Each row is a point on a tangle of strands that fork and nearly touch. The rows are in no order.
In the rows, zero is written as 128.
Points whose rows are less than 131 apart are linked; no others are.
melu: [170 111 183 159 125 57 85 135 170 53 85 125 64 171 92 166 163 140 127 163 155 174 83 80]
kizu: [155 110 114 187 80 120 114 177 90 137 163 116 166 82 131 131 120 101 155 105 94 101 95 148]
tuz: [154 134 135 125 92 83 120 161 156 112 115 130 60 144 146 152 151 81 131 124 170 158 83 160]
lumiv: [179 117 131 188 146 101 35 154 155 74 94 109 104 145 128 142 120 145 124 147 138 111 117 46]
bonon: [162 177 107 176 98 80 103 181 119 86 152 141 91 168 119 130 99 115 140 107 102 137 139 105]
tapez: [167 96 153 103 74 148 101 133 149 109 100 155 113 177 169 164 110 106 71 51 100 141 56 109]
Zole: [153 117 138 95 105 134 76 151 177 141 140 155 87 154 179 149 130 57 87 76 130 142 46 117]
fod: [126 145 132 149 138 114 160 136 89 149 182 74 147 68 107 122 154 139 156 182 111 119 182 177]
zados: [49 177 78 130 157 155 113 116 175 164 177 187 117 105 148 67 153 111 107 164 78 91 83 166]
lonu: [82 138 74 42 136 129 130 127 125 179 160 158 140 160 191 132 103 77 124 48 152 182 150 123]
fega: [136 165 208 131 187 112 72 132 122 132 200 167 85 114 75 140 114 135 118 195 175 159 115 108]
Fira: [131 126 139 95 102 105 191 146 67 114 135 117 131 139 105 129 89 173 167 76 145 180 187 114]
mera: [162 146 158 70 116 169 119 117 157 142 172 151 92 159 161 156 119 38 78 83 131 172 87 136]
zir: [102 159 131 82 135 170 184 71 124 130 142 137 134 141 137 156 153 101 70 112 112 136 138 243]
siga: [90 64 110 120 122 178 115 106 110 161 98 92 197 93 130 145 130 98 132 66 146 120 129 158]
Dozu: [135 50 151 139 134 89 172 132 141 166 111 111 144 118 118 142 167 114 161 184 116 101 92 169]
rozof: [124 121 146 61 149 165 120 84 146 162 184 122 133 136 149 174 140 54 84 116 143 194 131 142]
veve: [56 193 57 148 139 163 99 107 159 161 114 147 109 108 154 72 125 103 114 158 108 63 145 168]
gikot: [182 128 118 194 136 99 75 146 145 73 45 118 98 177 134 142 130 110 122 142 171 108 157 106]
tadaf: [132 97 145 191 123 103 146 96 142 85 49 126 126 136 121 128 182 178 134 205 116 97 115 130]
muda: [142 165 174 171 154 125 163 91 114 81 111 96 110 124 86 147 167 179 106 190 112 134 182 171]
Zeko: [143 71 164 85 74 151 182 97 93 107 138 162 154 146 152 157 124 123 125 73 121 191 88 132]
fak: [109 144 119 121 168 78 136 154 146 173 185 89 111 88 114 105 165 109 171 208 151 115 164 158]
kiduv: [132 81 131 65 193 126 125 124 124 159 222 81 173 83 120 143 142 119 155 205 135 168 134 67]
zevik: [132 88 104 174 102 164 99 153 96 161 114 84 184 68 115 124 119 97 156 82 137 92 113 159]
kiz: [111 182 181 160 179 106 156 97 122 89 145 132 87 134 64 114 157 204 121 195 120 152 192 124]
demez: [125 99 143 123 85 94 147 98 116 68 65 149 112 175 134 125 121 212 136 107 115 149 137 57]
daneg: [137 166 81 162 92 87 128 187 93 129 120 136 110 140 135 107 80 131 178 67 145 125 165 111]
Nevat: [127 102 96 152 65 146 127 142 142 119 68 166 127 131 154 139 125 102 121 62 128 97 34 188]
pedi: [135 44 132 113 62 111 173 143 120 118 118 173 140 139 147 133 141 118 159 73 132 157 33 118]
Nom: [59 128 115 126 133 128 218 92 87 121 123 139 154 113 133 83 147 206 171 176 116 128 169 150]
pir: [70 165 97 148 156 109 155 121 188 128 155 218 88 129 133 61 166 148 135 190 78 96 53 134]
bage: [136 125 81 153 86 113 104 180 119 135 87 138 114 128 151 123 111 99 154 63 154 113 93 147]
fazum: [108 182 161 99 194 141 118 117 152 141 145 130 111 150 110 109 126 165 97 131 124 135 175 103]
vib: [114 117 114 96 103 114 128 135 121 121 71 144 124 169 161 98 86 184 146 76 147 127 169 48]
rog: [158 93 130 119 56 78 161 156 126 100 104 164 86 153 140 158 139 101 155 82 165 166 55 151]
fafaf: [99 165 73 83 130 144 120 119 155 167 65 138 114 165 159 95 94 111 120 82 180 93 190 121]
Mig: [127 154 154 100 201 173 56 125 141 160 196 91 146 101 92 141 110 112 81 138 116 117 142 107]
luba: [124 63 161 92 114 141 173 93 127 141 130 126 163 124 147 175 172 96 113 146 129 163 85 192]
Rezi: [103 136 161 138 181 192 42 92 171 154 136 99 145 109 114 131 137 113 57 134 94 79 125 129]
nusir: [165 146 132 110 187 137 39 158 132 137 168 66 121 108 98 140 95 130 112 131 138 109 139 52]
Bif: [120 111 108 142 91 132 148 113 142 130 73 137 122 122 138 151 164 98 119 114 146 91 60 236]
mim: [107 142 76 136 117 182 151 116 91 144 61 171 174 103 141 63 53 156 136 103 134 85 207 63]
liv: [174 106 118 165 83 131 60 181 130 132 150 114 141 101 158 145 110 81 111 95 99 99 61 120]
galo: [121 175 117 81 157 149 134 135 105 163 239 108 141 101 138 109 102 106 128 123 108 160 182 121]
Lat: [83 169 90 140 140 83 184 145 126 155 180 144 105 107 130 69 159 141 181 199 111 111 149 162]
Fud: [115 43 131 147 75 98 149 124 109 88 43 143 147 143 119 115 132 201 184 107 151 140 100 54]
Kuzag: [74 135 97 135 116 101 174 110 147 112 131 196 116 137 151 70 150 190 154 179 76 107 88 105]
tig: [104 101 90 96 109 93 127 163 164 177 153 152 107 125 171 114 157 59 143 128 142 117 68 160]
talan: [92 124 73 111 103 159 134 139 116 143 54 172 155 139 161 64 52 158 164 62 144 115 163 49]
vamav: [119 164 126 184 123 125 171 111 94 110 124 107 128 107 118 119 157 153 139 172 109 103 159 201]
giv: [76 155 85 77 140 144 128 128 129 169 179 139 132 134 166 99 114 114 116 102 109 145 156 138]
fime: [163 181 121 141 136 148 51 158 177 161 118 128 125 159 131 125 101 102 82 80 118 74 131 79]
lus: [138 103 169 176 128 84 113 108 166 66 90 149 90 158 100 141 182 178 122 182 114 133 77 89]
rizi: [81 201 63 98 136 174 125 104 154 167 96 159 129 151 155 74 87 125 97 108 110 73 173 125]
fepov: [103 77 125 110 131 191 117 85 94 150 134 91 234 105 151 156 114 136 98 97 89 124 142 129]
paz: [145 158 132 144 112 74 137 159 130 103 182 137 77 121 116 117 137 126 154 162 128 160 123 112]
mak: [196 178 154 186 177 100 45 188 125 75 172 95 100 144 50 170 91 108 129 176 151 148 134 88]
zenen: [135 154 177 142 155 97 113 138 132 120 224 174 82 106 87 106 141 117 156 193 132 164 95 86]
Gisiv: [108 69 111 145 50 120 160 133 115 88 63 184 142 142 139 110 112 180 169 63 110 131 49 94]
tase: [156 106 102 169 128 173 74 119 116 128 86 107 175 98 151 109 89 147 109 133 119 58 170 70]
dit: [109 155 97 141 136 81 161 169 123 164 244 166 100 103 135 65 144 106 193 195 93 120 120 108]
pes: [106 153 167 84 179 162 145 76 127 133 155 106 147 133 115 136 142 149 77 137 106 154 189 146]
Lemar: [82 157 77 159 121 169 149 100 97 119 82 170 159 96 150 46 85 182 139 170 97 85 194 82]
gatus: [106 65 122 149 124 118 172 108 151 172 66 122 139 118 114 138 177 97 148 161 145 75 80 226]
losa: [107 145 88 62 118 119 116 152 139 176 99 122 111 166 157 128 102 77 124 39 179 129 159 146]
Pebe: [177 148 165 132 111 141 123 133 130 127 127 97 113 132 120 176 122 94 83 103 118 135 124 175]
Dasik: [161 140 67 210 108 150 59 167 108 138 99 121 161 105 138 105 76 95 135 106 122 56 156 109]
vul: [170 85 172 97 106 142 115 134 108 125 97 68 149 125 124 185 108 110 108 77 160 150 135 141]
ruzak: [124 116 130 167 151 198 39 93 155 138 106 104 167 91 137 104 120 140 83 159 80 63 127 76]
vuz: [195 121 145 177 155 90 53 162 146 77 125 70 110 120 91 173 136 120 132 178 146 129 107 89]
zuv: [174 105 162 146 67 150 119 111 132 78 89 156 137 174 142 160 113 163 69 76 55 119 60 99]
bezul: [118 171 133 59 143 140 195 122 81 159 209 114 149 131 137 133 99 108 130 106 131 192 216 164]
gud: [148 60 139 77 160 125 116 133 100 132 160 39 182 83 113 166 133 155 158 184 146 140 137 73]
sez: [128 168 158 85 181 163 52 123 193 170 104 131 124 172 113 132 121 111 64 89 147 99 147 82]
Lidu: [138 78 165 121 95 146 185 100 116 109 76 124 141 131 120 178 165 132 110 108 143 141 83 217]
pusu: [125 187 115 116 100 144 212 101 104 103 145 161 112 143 130 134 119 132 102 93 99 112 125 242]
Razu: [127 82 107 208 123 110 195 135 102 117 59 129 149 105 86 109 159 161 207 162 166 107 137 153]
bazi: [93 105 106 123 119 108 178 134 86 115 91 118 139 118 121 91 114 194 206 100 176 154 188 99]
zaku: [93 129 117 71 125 114 206 126 63 137 193 135 150 122 133 114 112 145 186 108 147 208 195 125]
lub: [131 143 172 84 176 124 74 138 173 138 128 128 90 156 124 133 128 129 93 114 155 158 132 79]
moku: [163 168 129 155 128 87 108 149 168 80 66 132 59 191 131 154 143 111 106 120 158 131 121 150]
Rezug: [139 76 145 92 102 167 137 116 84 129 150 120 195 127 154 156 96 129 105 65 90 164 116 107]
rud: [116 133 138 77 172 117 139 129 109 139 230 94 136 86 123 113 132 141 155 184 131 170 179 97]
Pamuz: [169 92 174 111 133 131 104 119 119 105 121 57 141 104 117 170 134 150 117 153 140 139 131 102]
rer: [184 154 104 151 107 132 36 189 145 147 154 101 128 127 144 141 72 73 106 68 105 86 109 94]
mor: [92 61 110 147 126 147 215 116 107 122 63 118 166 98 89 87 155 190 215 121 167 139 152 116]
malup: [114 83 144 65 150 145 168 53 121 154 161 121 174 121 161 194 165 91 106 141 148 213 131 149]
forit: [119 132 166 111 147 169 163 69 113 138 143 83 148 106 112 162 167 126 80 161 105 134 161 223]
vekal: [143 92 124 203 110 85 182 123 125 88 43 134 124 141 102 147 175 143 172 172 159 102 105 191]
Vifup: [194 200 159 122 184 104 43 186 140 129 173 110 103 144 59 161 76 125 113 131 162 121 142 48]
Tika: [80 168 107 146 142 157 181 74 95 108 117 137 154 114 134 71 127 221 126 177 83 105 206 133]
Sazug: [168 191 132 158 110 132 158 125 130 96 120 137 88 160 111 164 129 104 83 110 103 118 118 228]
motod: [134 99 137 126 140 81 163 143 175 162 153 147 92 136 133 126 177 80 151 191 116 115 70 158]
Koziz: [117 161 207 125 192 116 128 112 131 115 176 120 91 106 71 136 158 164 118 209 154 170 152 129]

A fork is a point with three links. Follow the links from the first point to the second and name the forks in between, in order.
vul, Kuzag => galo
daneg, Zole => Bif
lub, Vifup => pedi
Gisiv, Fira => pedi galo
bezul, tuz => galo pedi

Follow the links from the first point to the second, and from the first to the third. Name the last point that the two ways share.
gikot, Nom, kizu => pedi
tapez, paz, motod => Bif
bazi, Zeko, fafaf => galo
talan, moku, kiduv => pedi
mera, Koziz, motod => Bif
veve, pes, Fira => galo

A fork is a point with three links, a tip a point with one. Leave the first point through the second and follow the links. Name the first fork or tip that comes.
lumiv, vuz => Dasik
vamav, muda => Bif
Gisiv, Fud => Nom
pusu, Sazug => galo
Bif, Nevat => dit
